Each row is a point on a landscape with many valleys, with its height.
From any point a ball takes the steepest step (drop divided by distance) to one of its 2 nearest points. It stops when none of these is lower. Distance is the straight distance between rows; heights are no part of it.
j_369: |  0.378 | -1.672 |  2.857 | -4.890 | -2.463 |  0.511 |  1.439 | -1.926 | -1.220 | -1.507 | -0.930 |  0.477 |  1.614 |  3.070 |  0.090 |  0.506 | -0.829 |  0.291 |  0.970 |  0.574 | -0.544 |  0.753 |  height 5.41
j_522: |  0.925 | -1.232 |  1.803 |  0.272 |  1.205 |  0.241 |  0.611 | -1.192 |  0.390 |  1.234 |  0.470 | -1.555 |  0.817 | -0.015 | -1.166 | -0.968 |  1.025 | -1.830 |  0.671 | -0.696 | -1.831 |  2.737 |  height 3.13
j_869: | -0.399 |  2.166 |  0.798 |  2.747 | -0.891 |  1.859 |  0.252 |  1.132 | -1.166 |  0.414 | -0.107 |  3.106 |  0.607 |  1.702 | -0.152 |  0.043 |  3.136 |  1.356 | -1.447 | -0.996 |  0.621 | -0.605 |  height 5.98
j_388: |  0.891 | -2.480 |  0.812 | -3.951 | -0.298 |  0.781 |  1.860 | -2.495 |  0.096 |  1.291 | -0.496 | -1.454 |  0.436 |  0.588 |  1.421 | -1.250 | -1.521 | -1.575 | -1.036 | -2.141 |  0.970 |  0.705 |  height 6.27
j_618: | -0.452 | -1.054 |  0.915 | -1.860 |  0.779 | -0.352 | -1.528 | -2.765 | -1.452 |  2.561 | -0.648 | -3.185 | -0.134 | -1.186 |  0.131 | -0.611 | -0.404 | -2.445 | -0.770 | -3.305 | -0.656 | -0.203 |  height 6.23
j_747: | -0.370 | -1.154 |  0.875 | -1.677 |  0.473 | -0.510 | -0.578 | -0.763 | -2.212 |  1.086 | -1.850 | -1.047 | -0.596 | -0.412 | -0.900 |  0.598 |  1.358 | -2.093 | -0.261 | -0.184 | -2.854 |  1.411 |  height 3.59
j_775: | -0.508 |  1.722 | -0.962 |  2.431 |  1.273 |  0.146 | -1.646 |  1.891 |  2.359 | -0.570 |  0.472 | -0.248 | -1.059 | -2.483 | -0.241 | -0.542 | -0.305 |  0.518 |  0.532 |  0.363 |  0.259 | -0.895 |  height 1.46
j_361: |  0.023 | -0.094 | -1.947 | -0.669 | -0.584 |  2.901 |  0.878 | -1.471 | -0.259 |  0.841 |  1.756 |  1.110 |  2.007 |  2.172 |  1.318 | -1.126 | -0.873 |  2.603 | -1.324 | -1.260 |  2.606 | -1.708 |  height 6.40
j_722: | -0.830 |  1.666 | -0.592 |  2.340 | -1.261 |  0.673 |  0.673 |  1.337 |  0.611 | -0.320 |  0.036 |  3.803 | -1.318 |  1.005 | -0.262 |  0.516 |  0.977 |  0.602 | -0.290 | -0.293 |  0.033 | -1.526 |  height 6.31
j_729: | -0.069 | -0.701 |  0.834 |  0.539 | -2.673 | -2.497 |  1.742 |  0.216 |  1.815 | -2.516 |  2.650 | -0.922 |  1.602 |  0.848 | -0.736 |  0.412 | -2.285 |  1.758 |  2.614 |  1.597 |  1.324 | -0.037 |  height 4.34
j_48: |  1.576 |  0.973 | -0.677 |  2.243 | -0.049 | -1.674 | -0.306 |  1.144 | -0.042 |  0.215 | -1.073 |  1.952 | -2.837 | -0.107 | -1.770 |  1.433 |  0.492 | -1.605 | -0.729 | -0.954 | -2.784 |  0.546 |  height 6.69
j_617: |  0.302 | -1.212 | -0.667 | -1.025 |  0.381 | -1.977 | -0.180 |  0.115 | -0.282 |  0.327 | -0.557 | -1.129 | -1.749 | -1.277 | -0.976 |  0.469 | -0.589 | -1.616 |  0.482 |  0.398 | -1.992 |  1.554 |  height 3.04
j_493: | -0.867 | -1.090 |  0.350 | -3.557 | -0.117 |  1.365 |  2.434 | -1.996 | -2.322 |  0.328 | -0.803 |  0.001 |  1.786 |  3.446 |  0.875 | -0.730 |  1.167 |  1.655 | -0.812 |  0.089 |  0.069 |  0.171 |  height 4.14
j_579: | -0.387 | -0.771 | -1.758 |  0.225 |  1.280 | -3.136 | -1.177 |  0.200 | -0.242 |  0.741 | -1.100 | -2.722 | -2.252 | -2.846 | -0.619 |  0.258 | -1.431 | -1.630 |  0.157 | -0.473 | -0.811 |  0.081 |  height 2.64
j_690: |  1.806 |  0.630 |  1.463 |  3.194 |  1.113 | -1.505 |  0.032 |  1.042 |  1.190 | -0.484 |  0.572 | -0.135 |  0.288 |  0.087 | -1.952 |  0.538 |  0.982 | -0.501 |  1.772 |  1.096 | -2.500 |  2.389 |  height 1.34
j_405: | -1.787 |  1.938 | -1.134 |  1.359 |  1.360 |  1.552 | -1.255 |  1.117 |  2.521 | -0.297 |  1.373 | -1.147 |  0.134 | -2.376 |  1.447 | -1.164 | -1.064 |  1.233 |  0.777 |  1.470 |  1.904 | -1.743 |  height 2.20
j_875: |  1.628 | -1.063 |  2.532 | -1.753 | -2.888 | -0.273 |  1.594 | -1.722 |  0.989 | -0.938 |  0.115 |  0.994 | -0.069 |  2.395 | -0.864 |  0.682 | -1.893 | -0.941 |  0.019 | -1.197 | -0.427 |  1.330 |  height 5.97
j_10: | -1.052 | -1.315 | -2.770 | -0.958 | -0.287 | -1.190 |  1.621 |  1.421 |  2.247 | -0.808 |  0.742 |  0.322 | -1.702 | -1.821 |  1.461 | -0.210 | -3.206 |  1.064 |  0.959 |  0.425 |  2.301 | -1.444 |  height 3.52
j_372: |  1.872 |  0.757 |  1.443 |  3.366 |  2.523 | -0.703 | -2.330 |  1.177 | -0.406 |  0.062 | -0.706 | -1.684 |  0.289 | -1.620 | -1.741 |  0.414 |  1.732 | -1.276 |  0.969 |  0.523 | -2.062 |  2.453 |  height 0.47
j_308: |  1.012 | -0.244 |  1.674 | -0.681 | -1.495 |  0.008 |  1.985 | -1.189 |  0.407 |  0.682 | -0.513 |  1.514 | -0.603 |  2.575 | -1.240 | -0.046 |  0.704 | -1.364 | -0.541 | -1.766 | -1.748 |  1.575 |  height 6.26
j_36: | -0.932 |  0.901 | -0.037 |  2.397 |  1.953 |  0.336 | -1.373 |  1.645 | -1.580 | -0.341 | -0.744 | -0.057 |  0.574 | -1.351 |  0.230 | -0.050 |  3.330 |  0.299 |  0.361 |  0.847 | -0.694 |  0.029 |  height 5.67
j_139: | -0.143 | -0.134 |  0.381 |  0.415 | -2.924 | -0.056 |  0.895 | -0.343 |  0.686 | -2.243 |  1.388 |  1.789 |  0.210 |  1.600 | -0.562 |  0.683 | -1.960 |  2.046 |  0.258 | -0.288 |  1.875 | -1.372 |  height 5.68
j_225: | -1.483 |  0.594 | -0.432 |  1.237 | -1.279 |  0.884 |  1.188 |  0.580 |  2.586 | -0.938 |  2.413 |  2.069 |  0.447 |  0.625 |  0.840 | -0.084 | -1.822 |  1.650 |  1.060 |  0.154 |  2.211 | -2.874 |  height 6.10
j_433: | -2.283 |  2.855 |  0.381 |  3.415 |  2.485 |  1.915 | -0.850 |  2.686 |  1.938 |  0.365 | -0.815 |  2.220 |  0.055 | -1.759 |  2.438 |  1.323 |  2.015 | -1.569 |  1.409 |  1.772 |  1.001 | -2.663 |  height 2.43
j_515: | -1.140 |  0.256 | -0.227 |  2.779 |  3.868 | -0.169 | -0.932 |  0.587 | -1.750 |  0.822 | -0.352 | -0.969 |  2.107 | -1.857 |  1.687 |  0.163 |  4.411 | -1.364 | -0.007 | -0.654 |  0.500 | -0.662 |  height 5.28
j_738: | -1.199 |  0.118 | -2.502 |  0.941 |  0.767 | -2.808 |  0.511 |  1.761 |  0.495 | -0.557 | -0.320 |  1.325 | -1.461 | -1.446 |  0.120 |  0.947 |  1.186 | -0.182 |  1.718 |  2.485 | -1.778 | -0.205 |  height 3.03
j_321: |  1.224 |  0.045 |  1.612 |  1.964 |  1.800 |  0.164 | -2.893 | -0.411 | -1.111 |  1.074 | -1.019 | -2.630 |  0.138 | -1.078 | -1.933 | -0.145 |  0.786 | -1.814 | -0.443 | -1.230 | -2.179 |  1.573 |  height 1.16
j_264: |  1.282 | -2.107 | -1.810 | -2.485 | -1.330 | -2.712 |  1.995 |  0.375 |  1.437 | -1.078 | -0.312 |  0.118 | -2.223 | -0.732 |  1.461 |  1.101 | -3.827 | -0.910 | -0.132 |  0.463 |  1.396 |  0.877 |  height 4.27
j_277: |  0.243 |  0.030 | -1.553 | -0.188 | -0.644 |  1.203 | -0.630 | -0.405 |  1.012 | -1.169 |  0.725 |  0.574 | -1.356 | -0.852 |  0.536 | -0.425 | -2.976 |  0.952 | -1.269 | -1.436 |  1.915 | -1.002 |  height 2.19
j_429: |  2.824 | -0.909 |  2.933 | -3.099 | -1.331 |  1.316 | -2.314 | -1.109 | -0.150 | -0.650 | -1.332 | -0.661 | -0.805 | -0.173 | -1.215 |  0.949 | -1.761 | -2.205 | -0.042 | -0.138 | -1.652 |  1.338 |  height 6.60
j_368: | -1.294 | -0.011 | -0.350 |  2.723 |  2.152 |  0.036 |  1.387 |  0.471 |  1.644 |  1.034 |  1.359 |  0.207 |  0.887 | -1.239 |  0.768 | -0.962 |  2.365 | -0.466 |  1.329 |  0.109 |  0.645 | -0.093 |  height 4.21
j_382: |  1.659 | -0.355 |  1.807 | -2.457 | -1.945 |  2.142 | -1.869 | -0.905 | -2.349 | -0.970 | -1.582 | -0.026 | -0.358 |  0.743 | -1.095 |  0.467 | -0.781 | -0.115 | -1.815 | -0.417 | -0.889 |  0.930 |  height 6.83
j_684: |  0.678 | -1.365 | -0.671 | -1.599 | -1.346 | -2.612 |  1.186 |  0.039 |  1.019 | -1.711 |  0.542 |  0.002 | -1.073 | -0.323 | -0.224 |  0.926 | -2.359 |  0.599 |  1.026 |  1.573 | -0.494 |  1.369 |  height 4.64
j_131: | -0.409 | -0.328 |  1.722 | -0.705 | -1.567 |  0.371 |  0.829 | -0.449 | -1.447 | -1.239 |  1.150 | -0.133 |  2.510 |  1.662 | -0.732 | -0.241 |  0.540 |  1.862 |  0.357 |  0.962 | -0.503 |  1.354 |  height 4.37
j_960: | -1.442 |  1.155 |  0.060 |  1.447 | -0.196 |  1.866 | -1.262 |  1.021 | -1.008 | -0.928 |  0.917 |  0.336 |  1.862 | -0.223 |  0.222 | -0.564 |  1.717 |  2.738 |  0.490 |  1.900 |  0.928 | -0.485 |  height 4.02
j_86: | -0.083 |  0.913 | -2.930 |  0.768 |  1.561 | -3.876 | -1.783 |  1.293 |  2.075 |  0.421 | -0.300 | -3.016 | -3.047 | -3.419 | -0.771 |  0.105 | -2.602 | -1.454 |  0.073 | -0.830 |  0.450 | -0.989 |  height 2.33
j_408: |  1.787 | -2.227 |  2.711 | -6.383 | -0.879 |  0.385 | -0.059 | -1.684 |  0.030 |  0.280 | -1.933 | -0.270 | -0.623 |  0.661 | -0.104 |  0.362 |  0.199 | -2.657 |  1.400 |  0.622 | -1.531 |  0.346 |  height 5.70
j_769: |  1.756 | -0.547 |  0.420 | -0.124 | -0.050 |  0.180 | -0.199 | -0.142 |  1.382 | -0.676 |  0.725 | -1.853 | -0.663 | -1.042 | -0.688 | -0.830 | -2.306 | -0.654 | -0.719 | -0.826 |  0.207 |  1.681 |  height 2.17
j_228: |  1.143 |  0.398 |  0.271 |  2.461 |  1.377 | -1.669 | -0.256 |  1.374 | -1.500 |  1.430 | -2.332 |  1.121 | -1.555 | -0.343 | -1.045 |  1.696 |  2.863 | -2.228 | -0.118 | -0.942 | -2.550 |  0.945 |  height 6.76
j_629: |  2.359 | -1.693 |  1.819 | -4.340 | -2.414 | -1.512 |  1.203 | -1.518 |  0.955 | -0.704 | -1.052 |  1.288 | -1.398 |  1.823 | -0.565 |  1.770 | -1.616 | -2.442 |  0.468 |  0.283 | -1.776 |  1.229 |  height 5.65
j_346: |  0.337 | -1.478 | -0.159 |  1.249 |  2.246 | -1.635 |  0.600 | -0.176 |  0.914 |  2.206 |  0.620 | -3.237 | -0.495 | -2.336 | -0.713 | -1.142 |  0.552 | -2.474 |  0.482 | -1.575 | -0.278 |  1.636 |  height 4.10
j_798: | -0.971 |  0.992 | -0.523 |  0.503 | -0.531 |  1.915 | -1.394 |  0.737 |  0.609 | -1.795 |  2.003 | -0.178 |  1.079 | -0.678 |  0.366 | -0.796 | -1.266 |  2.840 |  0.388 |  1.638 |  1.972 | -1.214 |  height 3.14
j_975: |  0.305 | -1.613 |  1.531 | -0.771 | -1.861 | -0.339 |  1.500 | -1.071 |  0.686 | -1.608 |  1.859 | -0.902 |  1.758 |  1.083 | -0.329 | -0.722 | -1.397 |  1.244 |  0.827 |  0.457 |  0.774 |  1.197 |  height 3.50
j_98: |  0.727 |  1.218 | -1.878 |  1.310 |  0.816 | -2.188 | -1.921 |  1.475 |  1.992 | -0.732 | -0.007 | -0.925 | -2.707 | -1.928 | -1.259 |  0.154 | -2.146 | -0.034 |  0.369 |  0.596 | -0.358 |  0.020 |  height 1.99
j_431: | -1.912 | -0.831 | -2.771 | -0.447 |  0.724 | -0.771 |  0.942 |  1.049 | -0.287 | -0.307 | -0.092 |  0.384 | -0.920 | -1.802 |  0.382 | -0.079 |  0.139 |  1.189 |  1.409 |  1.819 |  0.120 | -0.835 |  height 2.27
j_27: |  1.662 | -1.333 |  1.864 | -2.565 | -0.148 |  0.158 | -1.470 | -1.785 | -0.220 |  1.062 | -0.678 | -2.682 | -0.903 | -1.127 | -0.485 | -0.183 | -1.382 | -2.667 | -0.436 | -1.352 | -1.312 |  1.239 |  height 6.42
j_771: | -0.039 |  1.166 |  1.309 |  1.843 | -1.366 |  2.345 |  0.215 | -0.607 | -1.273 | -0.131 |  1.226 |  1.364 |  2.091 |  2.510 | -0.490 | -0.693 |  1.996 |  1.321 | -1.134 | -0.852 |  0.654 |  0.564 |  height 5.51
j_864: |  0.012 | -0.182 |  0.052 |  2.081 |  2.254 | -0.206 |  0.309 | -0.446 |  0.121 |  1.458 |  0.175 | -0.846 |  0.541 | -1.015 | -0.096 | -0.980 |  2.362 | -1.537 |  0.131 | -1.354 | -0.750 |  0.899 |  height 3.71
j_983: |  0.598 |  0.488 | -1.554 |  0.940 | -1.313 | -1.429 |  0.642 |  0.911 |  0.668 | -0.539 | -0.197 |  2.822 | -2.662 |  0.380 | -0.748 |  0.838 | -0.775 | -0.009 | -0.324 | -0.534 | -0.966 | -0.626 |  height 6.53
j_539: |  1.595 | -2.867 |  1.592 | -5.227 | -1.118 | -1.157 |  1.478 | -1.595 |  1.104 |  0.062 | -0.900 | -0.829 | -0.435 |  0.524 |  0.620 |  0.441 | -1.605 | -2.363 |  0.916 |  0.276 | -0.736 |  1.766 |  height 5.34
j_861: |  0.284 | -1.203 | -2.613 | -1.594 |  0.208 | -2.799 |  0.725 |  1.280 |  1.797 | -0.814 |  0.089 | -1.775 | -2.325 | -2.813 |  0.925 | -0.247 | -3.652 | -0.093 |  0.064 |  1.187 |  1.703 |  0.086 |  height 3.92
j_528: |  0.104 |  1.925 |  1.470 |  2.639 | -2.550 | -0.092 | -1.528 |  1.872 | -0.130 | -2.225 |  0.869 |  1.523 |  0.524 |  0.795 | -2.118 |  1.099 | -0.080 |  2.620 |  0.726 |  1.771 |  0.062 | -0.638 |  height 1.65
j_288: | -1.517 |  0.304 |  0.178 | -0.321 | -1.370 |  1.588 |  0.402 |  0.486 | -2.439 | -1.238 |  1.183 |  1.160 |  2.420 |  2.105 | -0.348 | -0.121 |  1.419 |  3.453 |  0.101 |  1.542 |  0.730 | -0.808 |  height 4.85
j_893: |  1.534 | -0.542 |  2.756 |  0.349 | -0.206 | -0.465 |  0.746 | -0.155 |  0.069 | -0.050 | -0.147 | -0.125 |  0.972 |  1.305 | -2.240 |  0.162 |  0.899 | -1.107 |  1.425 |  0.943 | -2.530 |  3.375 |  height 2.35
j_262: | -2.122 |  0.114 | -0.430 |  1.419 |  1.937 | -1.015 | -2.782 | -0.269 | -3.613 |  1.065 | -1.665 | -1.712 |  1.019 | -2.220 |  0.238 |  0.375 |  2.290 | -0.364 | -0.653 | -0.922 | -0.779 | -0.663 |  height 4.57
j_491: |  1.936 | -2.142 |  1.117 | -2.909 | -1.395 | -2.244 |  0.864 | -0.537 |  1.410 | -0.905 |  0.419 | -1.821 | -0.529 | -0.387 | -0.382 |  0.437 | -2.768 | -1.166 |  1.274 |  1.465 | -0.526 |  2.669 |  height 4.98
j_972: | -0.037 | -0.584 | -1.527 | -1.145 |  0.395 |  1.459 |  0.338 | -2.967 | -1.577 |  2.206 | -0.252 | -1.023 |  0.482 |  0.570 |  1.098 | -1.632 |  0.057 | -0.629 | -2.190 | -3.436 |  0.744 | -0.992 |  height 5.78
j_274: |  2.768 |  1.887 | -1.282 |  2.311 |  1.804 | -3.521 | -1.282 |  1.923 |  1.480 |  0.059 | -0.096 | -0.062 | -1.633 |  0.188 | -2.353 |  1.418 | -0.656 | -0.929 |  1.085 |  2.723 | -3.067 |  1.671 |  height 3.80
j_644: | -0.011 | -1.653 |  1.213 | -5.810 | -1.339 |  1.518 |  0.783 | -1.867 | -1.945 | -0.129 | -2.046 | -0.055 |  0.384 |  2.817 |  1.242 |  0.084 |  0.033 |  0.169 | -0.771 | -0.156 | -0.293 | -0.094 |  height 4.78
j_188: | -2.168 |  0.681 | -0.943 |  2.210 |  3.161 | -1.214 | -2.578 | -0.525 | -2.639 |  2.311 | -0.473 | -1.983 |  2.425 | -2.841 |  1.821 |  0.220 |  3.211 | -0.667 | -0.154 | -1.183 |  1.014 | -2.272 |  height 4.94
j_730: |  1.324 |  0.405 |  1.377 |  0.724 | -1.121 | -0.837 | -1.055 |  0.352 |  1.559 | -2.388 |  1.363 | -1.073 | -0.037 | -0.230 | -1.435 | -0.281 | -2.365 |  1.136 |  0.250 |  0.792 | -0.322 |  1.696 |  height 2.73
j_574: |  0.719 | -0.261 |  0.666 |  0.826 |  0.371 | -0.262 |  1.508 | -0.444 | -0.579 |  1.205 | -1.658 |  1.470 | -1.114 |  1.236 | -0.874 |  0.175 |  2.646 | -1.942 | -0.488 | -2.045 | -2.221 |  1.384 |  height 6.52
j_381: |  1.532 | -1.449 | -0.109 | -0.816 | -0.834 |  0.527 |  0.106 | -0.661 |  1.649 | -1.325 |  1.030 | -1.277 | -0.568 | -1.057 |  0.836 | -0.668 | -3.874 |  0.388 | -1.394 | -1.224 |  2.931 |  0.705 |  height 1.58
j_508: |  0.157 |  3.556 |  1.040 |  3.941 |  0.394 | -0.373 | -2.043 |  3.534 |  2.180 | -1.533 |  0.100 |  1.350 | -0.136 | -0.051 | -0.986 |  1.445 |  1.037 |  1.173 |  1.514 |  2.274 | -0.506 | -0.949 |  height 3.05
j_931: | -1.028 | -1.812 | -0.843 | -2.398 | -0.041 |  1.286 |  1.602 | -1.627 | -0.655 | -0.262 |  1.008 | -0.957 |  1.672 |  0.343 |  1.045 | -1.617 | -1.227 |  1.535 | -0.390 |  0.242 |  1.684 |  0.584 |  height 2.37
j_300: | -1.568 |  1.032 | -1.757 |  1.377 |  1.958 |  2.010 |  1.012 |  0.017 | -0.748 |  2.232 |  0.216 |  1.887 |  2.275 |  1.371 |  2.487 | -0.715 |  3.588 |  1.335 | -0.220 | -0.120 |  1.467 | -1.947 |  height 6.11
j_552: | -1.413 |  0.245 | -2.027 | -1.120 |  0.775 |  1.750 | -0.064 | -0.913 | -3.787 |  1.872 | -1.597 |  0.383 |  0.875 |  1.639 |  1.128 | -0.776 |  2.357 |  0.990 | -2.271 | -1.492 |  0.342 | -1.227 |  height 4.87
j_958: | -0.462 | -0.269 | -0.321 | -3.137 |  0.429 |  2.039 | -0.462 | -2.728 | -3.284 |  2.581 | -2.025 | -1.032 |  0.431 |  2.109 |  1.034 | -1.204 |  1.667 | -0.533 | -2.618 | -2.115 | -0.598 | -1.117 |  height 5.38
j_681: |  0.742 | -0.441 |  0.933 |  0.596 | -3.344 | -1.646 |  0.593 |  0.032 |  1.875 | -3.396 |  1.781 |  0.260 |  0.686 |  1.043 |  0.150 |  1.662 | -4.421 |  1.799 |  0.751 |  0.362 |  3.254 | -2.196 |  height 5.25
j_789: | -2.904 |  2.533 | -0.348 |  2.249 |  1.271 |  1.270 |  0.014 |  2.055 |  4.112 |  0.322 |  0.332 |  1.744 | -0.648 | -1.351 |  2.000 |  0.598 | -0.193 | -0.731 |  1.958 |  2.282 |  0.776 | -2.668 |  height 3.22
j_53: | -0.484 | -0.043 |  0.004 | -1.170 | -1.608 |  0.588 | -0.928 |  0.998 | -2.929 | -1.253 | -1.305 |  0.551 | -0.603 |  0.084 | -1.063 |  0.816 |  0.597 |  1.695 | -0.942 |  1.702 | -1.251 |  0.715 |  height 3.53
j_776: |  1.063 |  2.114 |  0.774 |  1.873 | -1.603 | -0.890 | -2.420 |  1.588 |  1.853 | -3.499 |  1.215 | -0.006 | -0.297 |  0.457 | -1.887 |  1.051 | -2.286 |  2.113 |  0.830 |  1.621 | -0.104 |  0.203 |  height 2.58
j_648: | -0.284 |  3.209 |  0.808 |  3.571 |  0.804 |  0.967 | -1.676 |  3.634 | -0.033 | -0.441 | -0.782 |  2.566 | -0.429 | -0.729 |  0.091 |  1.473 |  2.814 |  0.392 | -0.045 |  1.677 | -0.198 | -0.916 |  height 2.36
j_497: |  1.723 |  3.095 |  0.066 |  3.515 |  0.530 | -2.747 | -1.964 |  2.522 |  2.061 | -1.290 |  0.127 |  1.310 | -1.339 |  0.344 | -2.362 |  1.586 | -0.118 |  0.558 |  1.437 |  3.223 | -1.786 |  0.252 |  height 3.51
j_627: | -0.439 | -1.422 |  0.091 | -2.939 | -1.057 |  1.324 |  2.232 | -2.028 | -1.264 | -0.726 |  0.891 |  0.034 |  2.833 |  3.574 |  1.161 | -0.554 | -0.968 |  2.748 | -0.673 |  0.039 |  1.717 | -0.611 |  height 3.38
j_933: | -0.653 | -1.103 | -3.220 | -0.965 |  0.709 |  0.937 |  0.264 | -0.686 |  0.246 |  0.828 |  0.699 | -0.439 | -0.926 | -1.779 |  1.339 | -1.472 | -2.074 |  0.814 | -1.003 | -1.256 |  2.591 | -2.090 |  height 2.81
j_548: | -1.831 | -1.313 | -1.784 | -1.281 |  1.107 |  0.426 |  0.863 | -0.704 | -1.951 |  0.485 |  0.118 | -0.676 |  0.860 | -0.509 |  0.618 | -0.990 |  1.155 |  0.858 |  0.528 |  0.559 |  0.124 | -0.101 |  height 1.00
j_171: | -0.055 | -0.251 |  2.174 | -2.620 |  0.212 |  1.483 | -0.160 | -1.486 | -2.108 |  1.579 | -1.641 | -0.773 |  0.466 |  1.637 | -0.549 | -0.509 |  2.361 | -1.298 | -0.929 | -0.589 | -2.059 |  1.302 |  height 4.19
j_849: |  1.105 |  1.291 |  1.409 |  0.813 | -2.470 | -0.175 | -1.457 |  1.984 | -1.839 | -1.959 | -0.466 |  1.340 | -0.092 |  1.058 | -2.369 |  1.319 |  0.289 |  1.759 | -0.705 |  2.144 | -1.251 |  1.154 |  height 2.69
j_446: | -1.368 |  1.193 | -2.023 |  1.113 |  0.342 |  2.035 |  1.135 |  0.098 |  3.043 |  1.075 |  2.411 |  1.141 | -0.439 | -0.768 |  1.791 | -1.610 | -1.490 |  0.540 | -0.027 | -0.761 |  2.602 | -2.791 |  height 6.44
j_555: |  0.770 | -0.051 | -0.664 | -0.885 | -0.803 |  2.210 |  0.115 | -2.041 | -0.834 |  0.462 |  0.142 |  0.844 |  0.448 |  1.588 |  0.516 | -1.302 | -0.793 |  0.769 | -2.535 | -2.537 |  1.188 | -0.038 |  height 6.08
j_385: | -1.018 |  0.187 | -0.997 | -0.913 | -0.770 |  1.806 | -0.338 |  0.218 | -3.428 | -0.023 | -1.019 |  1.138 | -0.065 |  0.682 | -0.178 | -0.274 |  1.125 |  1.613 | -1.845 | -0.285 | -0.200 | -0.464 |  height 4.23
j_390: |  0.110 | -0.004 |  0.692 |  0.202 |  0.930 |  1.790 | -2.213 | -1.465 | -2.013 |  0.950 | -0.526 | -1.866 |  0.670 | -0.819 | -0.332 | -0.985 |  0.791 | -0.804 | -1.388 | -1.363 | -0.932 |  0.938 |  height 1.92
j_695: | -1.553 |  3.398 |  0.202 |  3.153 |  0.916 |  2.954 | -0.796 |  2.501 | -0.386 |  0.891 | -0.809 |  3.154 |  0.487 | -0.577 |  1.942 |  1.289 |  3.335 | -0.023 | -0.403 |  1.166 |  1.182 | -2.592 |  height 1.18
j_457: |  0.691 | -0.525 | -0.001 | -0.063 | -2.389 | -3.526 |  1.605 |  1.209 |  3.076 | -2.824 |  1.890 | -0.543 | -0.095 |  0.226 |  0.276 |  1.457 | -4.004 |  1.533 |  1.452 |  1.566 |  2.670 | -0.600 |  height 4.88
j_956: | -1.168 | -0.385 |  0.512 | -0.150 |  0.698 | -1.108 | -2.383 |  0.261 | -4.132 |  1.764 | -2.649 | -1.490 | -0.570 | -1.435 | -0.832 |  0.989 |  1.927 | -1.796 | -0.985 | -0.910 | -2.476 | -0.210 |  height 4.13
j_363: |  0.107 |  0.524 |  2.669 | -0.674 | -1.177 |  1.890 |  0.749 | -0.762 | -2.182 |  0.588 | -0.747 |  0.648 |  1.432 |  3.001 | -0.729 | -0.563 |  2.503 |  0.417 | -1.157 | -0.676 | -1.053 |  1.534 |  height 4.86
j_193: |  0.848 | -2.244 |  0.284 | -2.668 | -1.469 | -0.268 |  2.381 | -1.628 |  0.408 | -0.355 | -0.611 |  0.189 | -0.978 |  1.324 |  0.509 | -0.102 | -2.151 | -0.569 | -0.812 | -1.365 |  1.073 |  0.845 |  height 6.24
j_100: |  0.743 |  0.845 | -1.802 |  2.131 |  2.137 | -3.410 | -0.712 |  1.771 |  0.793 | -0.104 | -0.846 | -0.402 | -1.482 | -1.724 | -1.353 |  1.057 |  1.134 | -1.678 |  1.344 |  1.594 | -2.528 |  0.850 |  height 3.54
j_602: | -2.162 |  0.518 | -2.782 |  1.170 |  2.038 |  1.604 |  1.026 | -0.192 |  1.409 |  2.730 |  0.975 |  1.661 |  0.037 | -0.858 |  2.512 | -1.027 |  1.153 | -0.182 | -0.024 | -0.881 |  1.946 | -2.896 |  height 6.70
j_909: | -1.142 |  0.339 | -0.313 |  1.767 |  2.606 |  0.745 |  0.832 | -0.170 | -1.840 |  1.489 | -0.419 |  0.499 |  2.254 |  0.460 |  1.634 | -0.368 |  4.867 | -0.039 | -0.407 | -0.752 |  0.143 | -0.060 |  height 5.69
j_89: | -2.130 |  0.679 | -0.700 |  2.436 |  1.327 |  0.093 |  2.238 |  1.447 |  3.352 |  0.879 |  1.246 |  2.064 | -0.470 | -1.024 |  1.547 | -0.435 |  1.182 | -0.580 |  2.032 |  0.972 |  1.078 | -1.497 |  height 3.85
j_185: |  0.088 | -1.411 |  0.456 | -3.421 |  0.432 |  0.917 |  0.700 | -3.699 | -0.679 |  3.014 | -0.741 | -2.488 | -0.060 |  0.316 |  0.964 | -1.246 | -0.380 | -2.381 | -1.741 | -3.662 |  0.373 | -0.566 |  height 6.04
j_272: | -1.889 |  0.350 | -2.761 |  0.175 |  0.994 |  2.470 |  1.719 | -1.014 |  0.428 |  2.363 |  1.443 |  2.253 |  1.617 |  1.798 |  1.918 | -1.140 |  0.825 |  1.977 | -0.282 | -0.459 |  2.210 | -2.840 |  height 6.45
j_32: |  0.508 | -0.237 | -0.561 |  0.662 | -0.079 |  0.608 |  0.492 |  0.161 |  2.512 | -0.453 |  2.437 | -2.049 |  0.731 | -1.528 |  0.825 | -2.133 | -2.818 |  1.332 | -0.464 | -0.449 |  2.994 |  0.359 |  height 2.23

Call two points neighbours if one is among the 2 nearest of the other. Go from one point of each pair to the other, from neighbour to neighbour, staying as low as possible. Name the highest point that can't be avoided.
j_548 and j_864: j_368
j_775 and j_975: j_288
j_528 and j_381: j_730
j_695 and j_548: j_274

Where does a ball stop that starts at each point below?
j_446: j_975
j_272: j_747
j_48: j_747
